Each row is a point on a landscape with many valleys, with its height.
From any point a ball takes the steepest step (drop divided by distance) to one of its 2 nearest points. It stops when none of these is lower. Distance is the straight distance between rows; heights are no part of it.
j252: 100  118  121  120  82  89  126  53  97  113  94  108  95  104  92  96  99  96  126  117  height 691
j109: 90  101  80  105  51  100  87  145  78  94  93  90  84  91  108  85  116  95  101  125  height 392
j426: 124  104  96  84  119  104  61  101  56  97  111  114  120  116  99  140  106  94  83  111  height 502
j860: 91  80  89  120  96  80  135  87  146  83  86  102  95  104  115  63  120  136  83  66  height 227
j298: 118  102  93  97  77  82  82  85  119  119  69  116  67  146  109  115  92  130  98  90  height 200
j81: 122  87  98  88  80  105  72  113  97  114  97  116  92  131  93  66  102  68  84  117  height 372
j315: 99  125  108  93  101  116  82  75  114  111  132  117  99  91  120  83  90  113  107  71  height 135
j168: 99  92  106  100  81  63  133  68  131  92  72  103  96  110  104  93  98  108  108  63  height 589
j567: 91  120  142  100  60  74  103  105  110  96  86  94  95  89  100  130  95  116  105  89  height 140
j586: 111  75  60  80  113  99  63  138  96  113  102  109  107  144  114  101  83  56  90  123  height 178
j556: 87  80  95  90  129  68  107  101  108  95  80  86  109  99  86  101  73  80  102  90  height 611
j451: 100  87  69  82  90  95  60  133  61  101  99  105  96  149  112  91  84  54  90  114  height 211
j388: 117  92  91  60  130  90  66  86  72  107  105  112  111  109  97  133  91  90  104  88  height 513
j970: 97  89  110  88  98  66  134  95  152  95  88  91  95  130  136  52  79  104  95  73  height 641
j697: 104  107  134  96  54  86  120  91  139  88  85  98  95  84  100  97  95  91  112  64  height 713
j398: 119  94  129  72  66  65  102  95  125  99  68  98  87  120  116  67  93  120  88  70  height 618
j951: 86  93  106  106  116  79  128  87  114  101  85  95  100  99  78  120  83  90  110  73  height 599
j194: 83  100  101  102  81  83  121  71  105  97  100  83  95  91  101  67  63  85  130  85  height 596
j3: 120  98  88  115  132  143  94  136  89  79  109  81  129  78  95  118  118  96  69  127  height 192
j229: 116  95  121  106  74  74  80  127  90  100  91  110  72  136  91  123  112  105  84  110  height 432
j604: 97  113  126  88  70  89  97  96  87  101  83  116  71  105  94  113  114  148  99  92  height 248
j861: 92  96  116  108  106  81  110  72  156  97  108  113  111  119  128  86  98  121  78  52  height 316
j701: 90  117  119  103  77  113  109  147  60  91  114  99  75  93  96  112  127  92  101  125  height 566
j395: 84  99  114  98  97  93  125  97  150  86  113  102  108  88  104  75  81  87  90  27  height 451
j965: 125  85  111  59  124  111  79  97  100  99  100  107  130  78  80  105  101  78  95  75  height 588
j293: 91  117  107  118  137  108  136  70  119  109  115  106  89  104  96  109  87  101  126  84  height 106
j940: 103  94  105  103  114  98  55  88  86  116  90  114  107  139  89  122  84  105  69  109  height 477
j43: 104  89  73  78  104  115  104  89  57  101  95  95  104  84  92  91  111  98  122  115  height 186
j359: 102  116  111  102  85  72  108  68  146  101  92  109  91  135  140  108  82  131  105  58  height 374
j639: 110  96  131  119  73  73  94  76  125  106  92  102  113  120  95  96  115  98  83  123  height 335
j832: 128  84  89  80  126  113  79  110  88  110  99  115  94  116  87  89  118  86  88  114  height 273
j833: 78  119  110  104  85  95  105  135  80  89  111  85  69  82  110  97  108  117  106  111  height 561
j124: 115  92  82  93  153  103  100  88  55  94  96  94  116  99  91  127  109  102  92  122  height 233
j526: 95  125  88  101  60  110  96  104  112  110  97  96  58  117  126  58  86  114  108  104  height 743
j848: 92  115  142  113  70  101  147  64  104  100  83  104  95  84  86  100  103  108  118  94  height 697
j575: 84  102  90  120  133  123  120  92  105  98  98  99  97  76  85  98  102  133  102  90  height 376
j329: 89  86  70  68  85  94  90  73  69  105  82  104  105  78  98  86  97  114  124  93  height 210
j923: 85  119  116  86  90  79  113  85  107  101  120  84  97  94  116  91  54  84  136  74  height 603
j438: 91  97  118  92  82  74  132  83  134  95  89  82  101  103  120  43  64  91  103  72  height 648
j279: 93  106  112  114  91  93  101  51  81  113  99  101  118  104  90  89  87  88  107  127  height 686
j864: 94  84  110  78  85  74  118  105  99  87  83  102  86  78  101  81  120  126  110  88  height 511
j509: 102  94  94  111  92  72  144  63  134  97  103  102  98  109  128  85  106  105  122  76  height 594
j649: 114  106  43  91  111  134  64  120  87  107  99  98  105  114  105  130  73  73  99  101  height 370
j428: 86  100  78  134  108  105  103  63  112  124  86  103  102  127  93  97  85  104  97  134  height 664
j949: 78  113  109  115  79  96  83  104  111  111  113  87  101  114  113  71  59  82  86  117  height 107
j479: 93  106  101  125  102  95  63  107  99  111  96  105  88  128  99  126  95  118  72  117  height 463
j225: 95  107  94  132  106  100  105  112  110  87  111  87  115  83  109  134  127  114  100  117  height 472
j684: 84  71  110  101  104  45  124  105  137  85  75  87  97  124  112  68  82  118  80  77  height 633
j114: 88  108  113  111  109  85  95  107  123  104  103  96  86  110  108  104  87  108  94  98  height 413
j162: 87  126  77  135  59  98  94  108  82  102  105  104  79  133  121  106  109  80  108  134  height 356
j486: 84  97  118  86  76  135  115  106  62  108  76  117  81  76  72  104  123  133  106  117  height 497
j518: 107  115  127  82  106  103  72  99  105  108  122  122  94  101  108  87  107  113  89  86  height 159
j532: 96  111  121  112  126  101  95  124  87  104  120  98  85  129  99  91  87  65  82  132  height 149
j91: 90  96  98  108  100  90  109  106  119  110  77  92  64  137  105  54  67  108  85  115  height 771
j186: 113  71  95  90  121  73  109  130  116  81  94  78  125  78  92  123  109  76  99  88  height 412
j473: 98  93  82  76  58  105  88  151  53  90  89  97  74  91  99  100  125  99  112  108  height 400
j378: 72  107  104  135  79  97  107  75  117  99  108  80  117  88  112  73  77  112  108  109  height 206
j501: 109  109  111  105  114  88  96  91  156  107  125  123  100  125  135  102  107  120  92  81  height 326
j696: 108  109  67  115  131  135  92  103  97  103  110  98  102  97  99  118  105  106  94  114  height 407
j590: 76  119  119  123  78  105  72  92  106  110  94  91  114  98  88  95  64  104  82  110  height 142
j120: 96  80  53  110  129  121  105  118  131  107  86  86  101  93  90  99  95  100  97  95  height 364
j66: 125  91  115  107  96  97  92  118  150  98  107  113  107  103  100  110  137  109  83  81  height 360
j287: 108  86  107  84  122  91  98  68  116  125  88  126  94  140  101  77  81  93  96  99  height 542
j982: 94  86  123  127  117  83  122  104  128  96  78  94  83  121  80  97  105  116  77  110  height 306
j814: 106  107  114  102  89  104  80  117  107  118  82  111  74  141  80  108  74  74  85  114  height 230
j572: 113  98  110  79  123  110  80  116  69  79  116  101  129  70  110  130  126  126  82  95  height 478
j449: 101  104  70  85  85  137  103  124  31  80  111  85  132  59  126  132  116  108  102  122  height 465
j888: 110  95  87  72  95  112  52  89  79  107  108  107  130  84  106  86  101  97  89  97  height 559
j187: 80  111  120  93  96  99  103  142  91  85  110  79  85  60  89  96  91  102  106  94  height 552
j30: 91  110  78  110  69  99  92  75  94  120  96  103  90  125  118  72  77  92  111  125  height 574
j400: 106  85  106  75  52  76  81  139  54  88  84  106  91  103  94  115  131  93  101  114  height 409
j311: 80  103  106  134  71  82  119  77  125  98  79  74  104  107  112  62  75  125  92  102  height 240
j490: 88  97  80  111  119  100  127  62  132  116  114  105  101  112  112  75  77  96  124  87  height 129
j420: 104  98  103  101  79  82  85  86  114  106  73  113  82  110  100  126  106  146  98  79  height 228
j989: 112  96  96  87  92  79  100  91  77  90  116  102  115  77  121  115  144  103  122  114  height 414
j536: 112  73  66  108  104  99  71  108  111  115  87  111  100  141  96  95  110  102  77  120  height 96
j156: 85  121  96  87  109  103  101  113  49  88  127  88  101  80  107  115  96  98  118  109  height 195
j144: 89  87  87  102  69  87  92  148  92  85  91  80  100  76  106  110  120  110  95  119  height 386
j783: 78  115  129  104  92  87  120  98  123  95  107  86  89  94  110  54  59  111  97  69  height 658
j475: 118  110  92  93  120  117  92  94  132  118  124  127  84  121  116  95  98  95  109  89  height 243
j912: 107  96  80  77  127  115  69  126  99  88  113  93  120  82  112  84  90  103  85  90  height 390
j560: 93  105  97  113  114  86  111  118  65  93  113  91  87  111  105  112  126  92  103  139  height 365
j108: 82  129  126  105  100  108  83  102  58  101  112  100  106  98  87  131  92  90  91  114  height 164
j747: 110  106  81  97  120  147  100  95  49  99  84  94  115  76  76  137  92  98  97  120  height 330
j219: 90  78  75  96  124  116  129  105  93  94  76  86  102  68  67  94  106  104  116  91  height 439
j423: 87  93  101  95  97  101  132  93  105  92  78  99  67  84  92  71  99  130  111  68  height 531
j405: 90  82  109  99  106  69  155  85  128  80  75  96  89  107  87  85  94  106  94  50  height 581
j709: 88  86  106  124  89  91  127  65  151  85  107  103  142  87  96  94  110  88  81  54  height 373
j5: 90  119  101  97  115  112  113  87  119  125  111  105  72  128  107  77  43  85  124  89  height 473
j123: 90  115  81  93  88  88  97  85  77  108  105  102  67  111  119  87  89  123  124  98  height 92
j138: 85  110  101  108  76  126  70  101  79  112  77  109  87  98  80  103  96  129  83  110  height 338
j97: 104  113  116  109  141  102  108  72  117  121  111  123  95  127  95  118  92  92  106  103  height 122
j476: 97  92  100  110  98  127  120  113  95  89  103  91  130  55  93  108  136  116  96  121  height 486
j450: 112  105  84  75  102  127  82  127  56  84  112  92  119  63  116  132  117  112  100  99  height 469
j999: 100  124  88  90  50  114  82  106  87  111  97  104  67  108  108  78  89  84  115  97  height 732
j369: 100  85  107  84  91  78  89  72  107  103  83  111  114  95  96  89  103  121  92  73  height 278
j835: 125  90  83  80  136  119  101  107  81  76  107  71  145  63  103  114  85  72  91  106  height 221
j419: 111  102  106  83  94  100  94  94  98  97  123  104  109  75  111  72  117  79  111  103  height 616
j251: 101  93  65  96  106  106  89  103  122  103  95  90  114  90  97  122  82  75  111  82  height 438
j267: 88  120  78  117  102  117  94  80  94  129  105  113  81  146  116  87  68  101  111  121  height 565
j541: 106  95  72  110  91  77  80  122  107  110  99  110  73  154  123  113  102  97  94  119  height 154
j133: 95  80  126  102  98  76  105  130  128  77  93  94  111  77  95  118  122  117  82  74  height 453
j978: 96  85  83  98  107  83  106  105  123  88  95  77  135  70  96  122  88  77  111  72  height 425
j7: 100  97  79  82  77  102  62  98  91  97  91  102  115  71  104  123  107  121  105  80  height 536
j935: 107  96  90  129  113  124  85  126  96  97  98  86  116  97  90  111  111  93  66  140  height 177
j767: 100  107  82  107  58  103  122  88  107  107  95  98  85  83  99  99  111  94  135  114  height 580
j555: 116  86  69  89  120  107  76  115  61  83  100  85  139  84  120  121  117  110  73  123  height 434
j802: 107  106  101  98  129  101  102  108  60  85  118  83  124  90  96  117  92  70  97  130  height 184
j529: 97  93  128  118  130  76  105  102  102  109  95  99  85  129  84  109  101  101  77  130  height 333
j603: 126  82  97  82  95  81  87  111  96  84  121  97  131  78  119  106  144  82  99  116  height 406
j865: 117  123  85  98  99  149  86  87  82  114  111  114  104  95  93  112  109  76  107  114  height 318
j874: 121  78  104  80  71  110  68  126  68  102  85  113  96  118  75  75  122  79  82  121  height 401
j230: 125  78  91  76  126  97  95  122  119  111  109  114  92  113  105  69  114  74  96  106  height 307
j611: 126  90  84  110  97  107  96  136  104  114  99  114  66  149  92  87  124  66  91  134  height 466
j852: 91  88  110  107  107  98  108  101  128  105  69  99  83  115  86  61  73  120  79  84  height 791
j722: 89  112  59  94  77  147  95  116  30  88  119  95  117  70  119  96  116  96  109  126  height 462
j310: 90  107  84  114  124  84  123  81  116  102  118  95  86  97  117  119  88  112  136  77  height 88
j827: 102  99  90  93  61  119  77  117  76  104  81  105  99  93  79  114  114  100  90  112  height 355
j480: 144  87  96  86  103  96  82  133  105  87  117  98  118  98  109  132  137  78  96  109  height 394
j27: 113  79  88  83  108  99  71  137  115  83  98  85  127  74  100  108  113  102  79  83  height 411
j44: 108  109  109  122  108  109  111  96  154  104  111  114  104  101  106  109  113  101  98  82  height 342
j578: 79  77  94  128  98  88  125  104  119  89  75  82  108  86  81  90  113  124  95  106  height 297
j305: 100  89  99  122  111  99  95  117  129  86  99  90  125  82  94  138  117  111  83  86  height 464
j647: 106  106  90  107  136  102  101  124  83  100  116  88  103  123  97  120  90  51  96  138  height 167
j224: 98  123  91  82  82  96  71  109  61  102  115  117  74  111  121  95  104  120  108  97  height 113
j169: 100  106  135  117  82  83  84  99  105  108  80  103  84  125  86  118  99  119  75  108  height 447
j891: 107  98  118  98  56  69  97  123  91  88  90  99  86  108  102  118  130  101  99  116  height 418
j139: 108  101  116  90  127  89  120  88  117  116  99  121  65  134  105  70  101  104  100  102  height 534
j84: 76  115  116  123  66  84  94  98  98  96  89  82  95  97  99  108  82  114  96  108  height 121
j786: 97  111  108  101  65  101  123  95  70  100  102  102  85  86  97  93  120  94  125  128  height 575
j904: 116  118  60  111  90  147  93  110  42  82  125  102  126  91  127  111  136  83  96  132  height 456
j466: 103  113  107  91  90  117  69  104  48  94  129  114  115  100  116  99  133  95  86  124  height 632
j58: 82  85  106  89  90  96  105  88  87  95  74  94  121  64  73  105  91  112  104  82  height 312
j645: 111  129  125  113  93  128  94  112  79  108  108  123  67  115  78  130  117  90  98  112  height 317
j884: 84  107  75  109  102  92  125  67  93  100  114  96  80  96  117  87  89  129  147  86  height 68
j842: 86  109  104  101  93  95  96  108  84  96  105  72  112  75  84  126  64  72  117  107  height 343
j460: 80  122  104  124  111  102  86  107  120  106  135  94  104  111  128  81  65  94  99  111  height 80
j635: 87  87  106  87  117  89  121  102  118  92  79  99  81  92  81  80  78  105  100  50  height 560
j463: 95  119  136  99  82  94  90  101  92  103  101  99  97  92  85  131  95  90  102  99  height 153
j312: 99  123  83  101  119  118  97  123  34  83  117  91  103  93  111  147  98  90  107  119  height 204
j242: 116  98  74  100  85  125  104  139  55  85  108  97  100  92  102  100  138  73  99  133  height 433
j661: 89  105  79  84  81  105  51  93  77  105  101  95  126  84  109  112  76  108  98  95  height 545
j677: 104  108  127  81  84  93  83  106  69  95  119  110  101  92  98  81  119  94  94  117  height 625
j22: 118  112  127  96  55  96  116  69  133  102  76  113  92  97  94  109  112  108  112  75  height 708
j836: 69  111  99  141  83  100  134  61  124  100  103  79  106  99  102  88  62  125  124  86  height 170
j932: 98  87  112  86  96  94  124  90  100  90  103  105  109  61  98  96  137  119  118  92  height 500
j629: 114  99  73  80  97  98  94  110  50  97  98  106  89  108  97  105  116  70  116  120  height 166
j223: 114  104  120  103  103  79  68  106  109  100  122  110  101  117  123  106  121  108  85  106  height 185
j596: 97  106  97  84  117  137  113  99  62  102  91  104  99  65  74  142  103  112  115  102  height 319
j143: 112  99  75  84  128  113  98  107  31  84  101  101  117  90  107  144  117  103  99  117  height 215
j434: 124  97  84  101  89  112  78  109  101  111  117  115  108  132  109  87  117  53  88  132  height 346
j274: 108  92  94  113  79  96  116  80  137  102  85  109  94  97  108  68  131  135  98  93  height 262
j337: 121  96  78  108  102  113  106  138  84  95  100  103  75  115  95  98  136  75  101  134  height 445
j658: 112  99  92  92  113  90  90  76  121  107  114  116  103  107  111  108  107  94  109  86  height 259
j898: 99  116  116  90  107  100  105  65  79  106  110  119  87  99  95  118  105  114  121  96  height 277
j885: 95  111  91  136  102  122  107  82  84  99  121  93  122  89  103  104  121  103  95  142  height 646
j19: 120  74  65  66  130  98  103  98  102  105  106  110  92  98  106  66  115  90  115  91  height 337
j196: 87  88  96  96  154  110  114  89  104  95  92  92  118  92  75  113  71  95  96  71  height 339
j221: 93  111  125  91  103  99  108  96  80  99  96  111  83  85  89  128  120  136  109  93  height 265
j96: 76  92  90  108  103  98  119  108  111  88  103  72  106  77  95  91  77  101  115  80  height 395
j266: 84  98  111  84  106  101  98  95  61  95  92  77  129  67  75  112  82  87  109  101  height 332
j469: 91  102  87  96  79  98  95  84  82  106  101  93  101  92  103  69  81  89  120  108  height 584
j698: 102  104  115  85  43  93  106  108  115  98  77  92  83  72  93  90  86  87  121  83  height 719
j2: 113  87  70  128  115  117  72  121  107  106  106  103  114  128  108  110  115  88  67  138  height 152
j564: 82  114  85  112  94  97  115  103  118  107  87  85  60  120  115  73  68  120  115  95  height 756
j289: 98  113  102  99  84  81  83  75  145  114  111  110  112  121  138  110  76  103  108  70  height 368
j831: 79  95  96  102  110  120  131  93  77  101  79  91  84  75  65  86  87  111  122  107  height 461
j499: 95  126  90  96  81  102  74  130  79  102  124  109  65  135  125  98  99  92  102  103  height 132
j6: 122  106  81  100  88  115  78  112  99  110  110  113  97  112  100  119  116  71  104  116  height 331
j584: 95  127  115  99  93  94  103  117  94  108  90  103  48  117  91  113  82  96  113  99  height 503
j503: 105  83  85  95  134  109  111  98  110  92  85  95  123  79  74  136  99  98  100  69  height 315
j894: 101  108  122  101  63  61  109  79  145  107  92  92  116  127  132  77  63  76  99  103  height 357
j524: 120  87  132  75  90  63  91  92  136  106  87  112  95  132  113  84  89  94  93  70  height 615
j16: 86  89  111  118  69  75  129  85  122  86  65  84  99  92  96  74  103  134  96  99  height 272
j465: 106  87  115  92  135  90  79  93  85  97  94  107  126  99  88  130  115  124  76  97  height 501
j751: 123  76  106  93  119  101  78  86  111  103  88  121  115  107  82  103  121  113  78  90  height 519
j765: 80  109  86  127  96  96  134  60  124  111  107  90  91  124  124  84  51  114  134  89  height 148
j669: 103  117  122  94  131  110  104  85  71  101  132  115  89  100  99  95  115  105  108  108  height 288
j47: 108  83  84  91  131  104  120  83  131  101  89  114  106  97  85  121  108  95  106  49  height 295
j259: 91  99  99  83  82  113  126  101  65  95  121  90  106  52  104  75  113  97  137  116  height 442
j653: 114  114  102  96  114  123  104  96  75  110  105  114  84  101  80  110  119  88  106  117  height 302
j955: 103  113  121  97  77  71  94  81  136  112  121  108  110  120  133  102  79  71  108  98  height 362
j605: 121  92  123  89  69  70  75  89  109  112  86  111  108  132  94  117  91  69  96  106  height 188
j550: 79  87  65  131  108  106  120  100  128  101  80  83  86  98  90  88  94  120  104  101  height 328
j18: 98  115  67  102  105  137  80  115  80  104  93  79  108  94  82  128  66  64  103  111  height 358
j581: 93  98  91  127  91  97  141  79  134  95  99  87  102  86  91  91  94  89  125  93  height 630
j320: 89  78  88  99  109  115  95  86  92  99  79  97  126  72  76  90  108  125  87  94  height 290
j447: 109  103  97  95  121  121  68  91  63  110  95  105  120  116  77  128  84  81  76  114  height 490
j537: 92  102  74  85  123  104  90  117  117  108  114  89  97  100  111  103  60  78  120  82  height 454
j775: 97  123  118  93  79  79  118  85  139  109  99  92  84  118  128  90  49  86  127  72  height 607
j10: 121  83  107  80  96  74  99  129  122  92  100  96  94  90  94  116  115  71  109  92  height 397
j733: 117  90  99  98  143  123  111  133  92  72  113  73  142  57  102  107  103  92  80  110  height 205
j504: 114  90  112  125  119  102  103  98  154  112  85  117  87  135  88  117  104  111  77  87  height 293
j249: 107  101  126  84  105  118  103  125  73  94  105  97  104  80  72  97  108  73  93  120  height 209
j12: 117  98  133  88  90  81  75  105  79  105  96  111  103  121  76  124  103  71  88  115  height 171
j784: 124  73  78  90  124  99  88  120  99  75  106  87  141  77  111  121  129  106  79  108  height 423
j929: 103  97  94  90  120  86  77  93  111  117  111  121  95  142  125  88  91  103  86  106  height 550
j341: 90  78  115  97  114  66  101  71  124  97  92  113  113  112  108  80  101  129  74  65  height 300
j793: 107  94  141  113  83  76  99  71  122  97  92  112  132  95  95  114  127  112  82  97  height 350
j748: 91  104  125  89  100  93  112  89  103  96  115  102  88  81  108  52  92  124  103  75  height 672
j959: 74  89  105  96  111  96  125  81  106  98  72  92  99  89  70  94  57  93  114  63  height 585
j566: 105  103  118  109  137  94  71  106  120  102  123  113  96  124  111  116  107  127  67  94  height 208
j633: 103  110  112  105  64  85  85  104  93  108  89  99  90  127  96  96  87  73  93  120  height 207
j901: 86  96  93  125  104  104  114  91  96  83  106  88  134  69  110  113  135  136  102  123  height 480
j238: 101  84  77  73  132  108  97  101  97  95  115  91  114  78  106  62  97  96  105  87  height 366
j331: 90  102  85  83  126  98  102  91  101  117  121  103  88  111  118  75  57  83  127  92  height 467
j918: 108  80  73  89  93  125  79  124  83  96  70  91  113  82  77  106  110  103  84  111  height 369
j347: 106  86  115  99  101  83  65  115  117  86  113  93  138  83  114  108  115  108  71  96  height 426
j544: 74  125  115  104  85  124  116  111  51  96  129  84  105  64  104  115  96  111  125  122  height 187
j792: 93  101  111  97  68  99  121  125  53  91  97  100  89  91  91  119  138  79  112  141  height 570
j33: 89  88  90  125  105  118  110  84  146  98  95  98  139  84  89  92  91  96  82  62  height 387
j506: 88  122  94  104  115  119  104  114  106  115  105  100  58  111  93  93  70  94  118  89  height 487
j72: 68  113  95  116  112  102  98  109  90  93  121  75  97  83  105  95  70  116  114  97  height 377
j905: 94  97  100  91  106  113  97  92  57  105  82  116  92  92  86  136  124  148  101  109  height 283
j782: 106  91  130  120  86  86  131  75  145  87  99  113  125  89  94  103  134  101  85  72  height 363
j890: 79  92  114  116  93  113  94  84  103  104  86  95  124  81  79  74  98  112  82  109  height 261
j348: 80  111  123  120  103  100  135  99  146  87  120  98  91  93  112  79  90  116  95  49  height 443
j410: 115  88  89  96  68  125  81  136  49  90  97  116  103  111  91  88  150  88  84  129  height 424
j181: 87  103  118  119  127  120  126  88  126  95  92  105  102  87  74  80  96  115  85  69  height 347
j113: 118  94  74  59  106  94  75  95  80  94  98  103  113  84  99  142  107  108  115  81  height 525
j79: 86  100  117  130  102  89  119  82  121  93  100  103  97  97  109  74  120  137  89  107  height 294
j768: 116  112  124  112  73  120  95  136  63  101  96  122  67  127  76  113  136  90  87  122  height 329
j172: 78  122  105  133  98  114  107  94  83  104  112  85  95  88  86  107  74  100  115  123  height 361
j90: 106  106  113  87  126  114  70  112  121  111  111  106  107  105  91  117  69  81  84  79  height 384
j853: 106  111  127  105  138  99  98  97  111  118  120  119  95  145  99  98  90  77  84  121  height 133
j822: 90  79  97  88  111  100  99  98  149  92  101  113  122  93  100  70  90  103  74  34  height 431
j445: 112  76  108  66  124  119  110  93  93  88  86  110  123  60  67  94  115  96  98  72  height 606
j601: 91  106  72  101  140  129  116  88  83  93  115  84  114  74  98  127  82  109  124  87  height 410
j672: 89  92  119  96  81  106  121  90  85  103  80  117  87  83  83  76  133  130  97  121  height 512
j858: 87  85  78  120  96  96  150  62  142  94  80  109  94  113  104  73  101  124  100  54  height 196
j668: 91  106  137  124  86  70  117  88  112  98  97  90  96  111  107  78  105  114  86  127  height 320
j533: 104  72  79  84  93  98  93  140  81  87  76  86  114  67  92  125  126  110  97  107  height 379
j42: 101  108  109  98  79  96  112  84  119  98  118  102  104  74  114  86  100  83  127  85  height 609
j695: 137  78  103  87  105  98  84  135  136  96  109  104  111  98  98  128  127  89  94  76  height 378
j531: 99  121  80  87  87  107  85  114  60  102  114  110  76  122  106  92  96  64  117  111  height 151
j946: 81  77  88  109  114  110  137  107  128  88  86  86  117  72  71  89  96  91  100  72  height 417
j667: 117  97  102  106  105  116  80  117  138  122  84  115  78  137  85  113  82  100  80  96  height 264
j680: 131  88  110  105  107  103  97  108  123  124  95  126  71  151  93  80  112  86  83  124  height 491
j157: 76  69  92  109  111  51  120  96  130  93  82  83  110  113  104  90  71  88  97  89  height 622
j738: 101  95  122  118  124  116  118  108  114  102  85  103  81  101  60  81  112  101  78  110  height 270
j494: 83  116  87  110  130  129  115  77  75  107  108  96  89  85  87  115  91  129  122  99  height 396
j136: 88  102  105  99  130  94  92  114  142  111  112  105  99  123  112  106  68  92  91  82  height 398
j9: 132  89  97  63  101  112  67  83  73  102  96  111  128  87  88  111  119  93  95  97  height 572
j957: 101  96  54  112  141  116  95  124  114  107  104  88  100  111  106  125  82  94  103  107  height 389
j70: 78  122  137  101  99  115  97  122  55  89  119  91  110  71  92  125  106  112  92  119  height 176
j950: 117  108  125  87  96  108  88  133  63  99  106  107  87  109  84  113  117  61  91  114  height 191
j728: 104  106  81  96  104  132  92  94  79  113  78  98  101  93  63  125  81  81  108  107  height 345
j135: 86  102  116  99  91  115  98  98  69  101  90  99  110  79  72  85  96  99  88  122  height 232
j757: 84  104  85  107  113  98  92  79  121  129  106  116  89  147  133  75  62  119  95  106  height 558
j373: 115  85  84  99  84  86  74  105  106  120  75  117  75  152  101  102  94  104  85  111  height 158
j948: 105  79  92  96  129  123  92  94  142  101  94  114  124  97  88  91  99  102  74  55  height 408
j178: 118  77  82  95  137  96  79  105  55  99  92  98  119  126  89  114  117  97  73  130  height 263
j872: 97  124  105  120  115  93  102  125  109  89  142  87  92  94  121  118  110  90  107  111  height 382
j68: 90  111  99  110  99  102  120  85  88  100  110  85  102  77  88  122  83  89  132  104  height 351
j31: 118  96  115  111  101  85  124  88  123  105  91  114  72  131  108  71  130  115  97  116  height 523
j141: 133  93  115  112  109  93  112  101  135  109  99  121  69  128  95  102  136  98  95  104  height 510
j121: 84  108  121  93  88  98  124  71  72  94  127  98  106  64  111  80  107  116  137  106  height 448
j441: 111  89  82  89  83  72  83  110  114  107  103  104  91  124  123  98  108  82  107  109  height 125
j851: 123  88  98  80  113  91  115  72  116  102  91  119  99  94  89  120  127  92  118  71  height 275
j497: 99  97  120  115  120  105  122  88  149  101  90  122  90  116  90  85  103  123  73  64  height 321
j154: 84  95  92  130  90  104  111  47  108  118  83  95  118  103  83  86  74  102  110  115  height 676
j850: 97  107  132  94  70  65  98  90  112  96  101  89  96  105  125  47  88  102  94  110  height 336
j171: 111  85  69  81  116  83  77  123  105  101  116  98  106  120  131  105  98  67  107  113  height 150
j484: 99  91  86  74  73  86  88  72  99  112  67  105  94  101  95  83  82  115  110  79  height 244
j496: 88  126  114  116  96  111  82  86  117  104  144  105  115  91  125  75  89  107  101  103  height 108
j787: 118  112  56  92  131  127  93  107  85  105  119  93  110  108  116  134  76  62  112  106  height 383
j620: 112  113  129  82  91  73  109  80  131  114  90  113  84  142  119  87  62  80  109  84  height 610
j77: 105  110  104  94  137  107  74  97  83  93  123  102  121  92  113  124  106  124  88  97  height 488
j472: 95  124  99  125  64  117  95  117  71  107  100  113  75  127  96  100  123  80  92  134  height 344
j167: 90  94  102  93  100  100  69  95  74  103  83  108  90  105  86  113  104  147  84  94  height 311
j809: 100  80  61  98  113  99  130  94  80  82  114  80  125  58  110  99  121  104  132  111  height 428
j464: 104  95  121  98  117  113  111  131  107  95  96  87  93  88  70  81  97  77  86  111  height 235
j467: 109  98  57  103  102  112  66  113  83  96  105  90  132  97  119  133  106  95  91  110  height 444
j161: 77  98  96  95  83  122  112  95  72  111  67  98  77  82  65  105  89  133  111  101  height 481
j770: 94  111  124  108  72  107  121  65  113  103  74  113  102  86  81  121  101  126  114  72  height 702
j13: 117  113  108  101  139  113  84  104  108  110  133  122  89  122  114  114  120  101  93  102  height 225
j517: 97  99  127  80  89  84  94  141  110  93  95  86  81  85  95  80  89  86  95  87  height 538
j201: 92  88  90  100  108  94  136  99  91  85  120  75  112  60  108  75  104  91  141  105  height 435
j262: 114  80  130  92  87  90  80  124  109  92  98  99  117  83  87  114  131  114  80  93  height 441
j745: 104  130  110  92  44  108  89  86  106  107  96  104  81  90  108  91  82  100  119  84  height 726
j539: 103  91  93  83  100  114  121  119  88  93  96  99  99  53  97  112  138  109  113  102  height 493
j514: 92  124  100  116  84  122  86  87  53  101  131  102  126  84  117  105  125  102  101  132  height 639
j666: 120  83  84  82  136  112  87  113  99  103  95  92  115  99  88  110  92  72  88  106  height 234
j413: 103  99  88  108  79  106  122  86  132  107  108  92  98  91  105  59  98  77  121  107  height 619
j137: 107  119  125  102  51  74  96  97  122  104  100  89  86  129  137  67  76  87  101  110  height 348
j934: 104  116  119  103  75  79  126  80  124  96  109  96  82  99  126  78  106  113  120  96  height 600
j760: 111  107  64  114  101  129  92  115  71  89  116  88  118  84  116  131  129  95  99  128  height 450
j542: 100  91  56  95  128  113  111  106  72  82  110  67  128  65  111  114  90  103  117  108  height 421
j4: 85  90  78  121  111  116  147  46  134  105  96  109  105  102  95  65  86  107  119  66  height 160
j471: 106  100  111  94  141  107  100  104  101  95  123  93  121  88  101  96  98  70  97  112  height 203
j220: 93  115  96  126  113  86  103  100  84  97  138  94  99  108  132  107  118  101  107  131  height 375
j15: 118  106  123  86  54  67  117  99  117  87  83  93  74  110  127  67  110  126  106  92  height 608
j952: 90  105  97  136  124  99  106  84  108  106  109  97  110  113  97  108  100  102  94  134  height 655
j577: 91  106  124  95  137  116  89  101  101  101  97  97  115  90  67  119  72  95  82  86  height 367
j127: 86  126  129  120  107  86  117  110  130  92  121  93  74  100  116  96  88  121  104  81  height 427
j897: 109  96  108  80  112  126  108  114  63  97  90  113  104  72  86  147  137  127  102  106  height 301
j360: 104  103  105  89  90  98  96  123  102  103  88  100  63  108  93  79  92  95  100  103  height 518
j788: 79  102  111  115  127  81  110  111  76  99  101  86  82  114  92  94  94  105  94  131  height 349

For each start below, name the point where the ball stops.
j127 => j460
j672 => j12
j745 => j42
j395 => j490
j786 => j884
j121 => j12
j989 => j884
j10 => j884
j912 => j884

For each start below, name every point that the ball comes to, in order.
j767 => j786 > j792 > j701 > j833 > j187 > j517 > j360 > j584 > j506 > j5 > j331 > j537 > j251 > j978 > j186 > j10 > j695 > j66 > j44 > j501 > j861 > j341 > j369 > j484 > j329 > j43 > j629 > j531 > j499 > j224 > j123 > j884
j348 => j127 > j114 > j136 > j90 > j577 > j196 > j503 > j47 > j851 > j658 > j475 > j13 > j566 > j223 > j518 > j315 > j496 > j460
j91 => j564 > j526 > j999 > j745 > j698 > j697 > j22 > j770 > j848 > j252 > j279 > j154 > j428 > j952 > j885 > j514 > j466 > j677 > j419 > j42
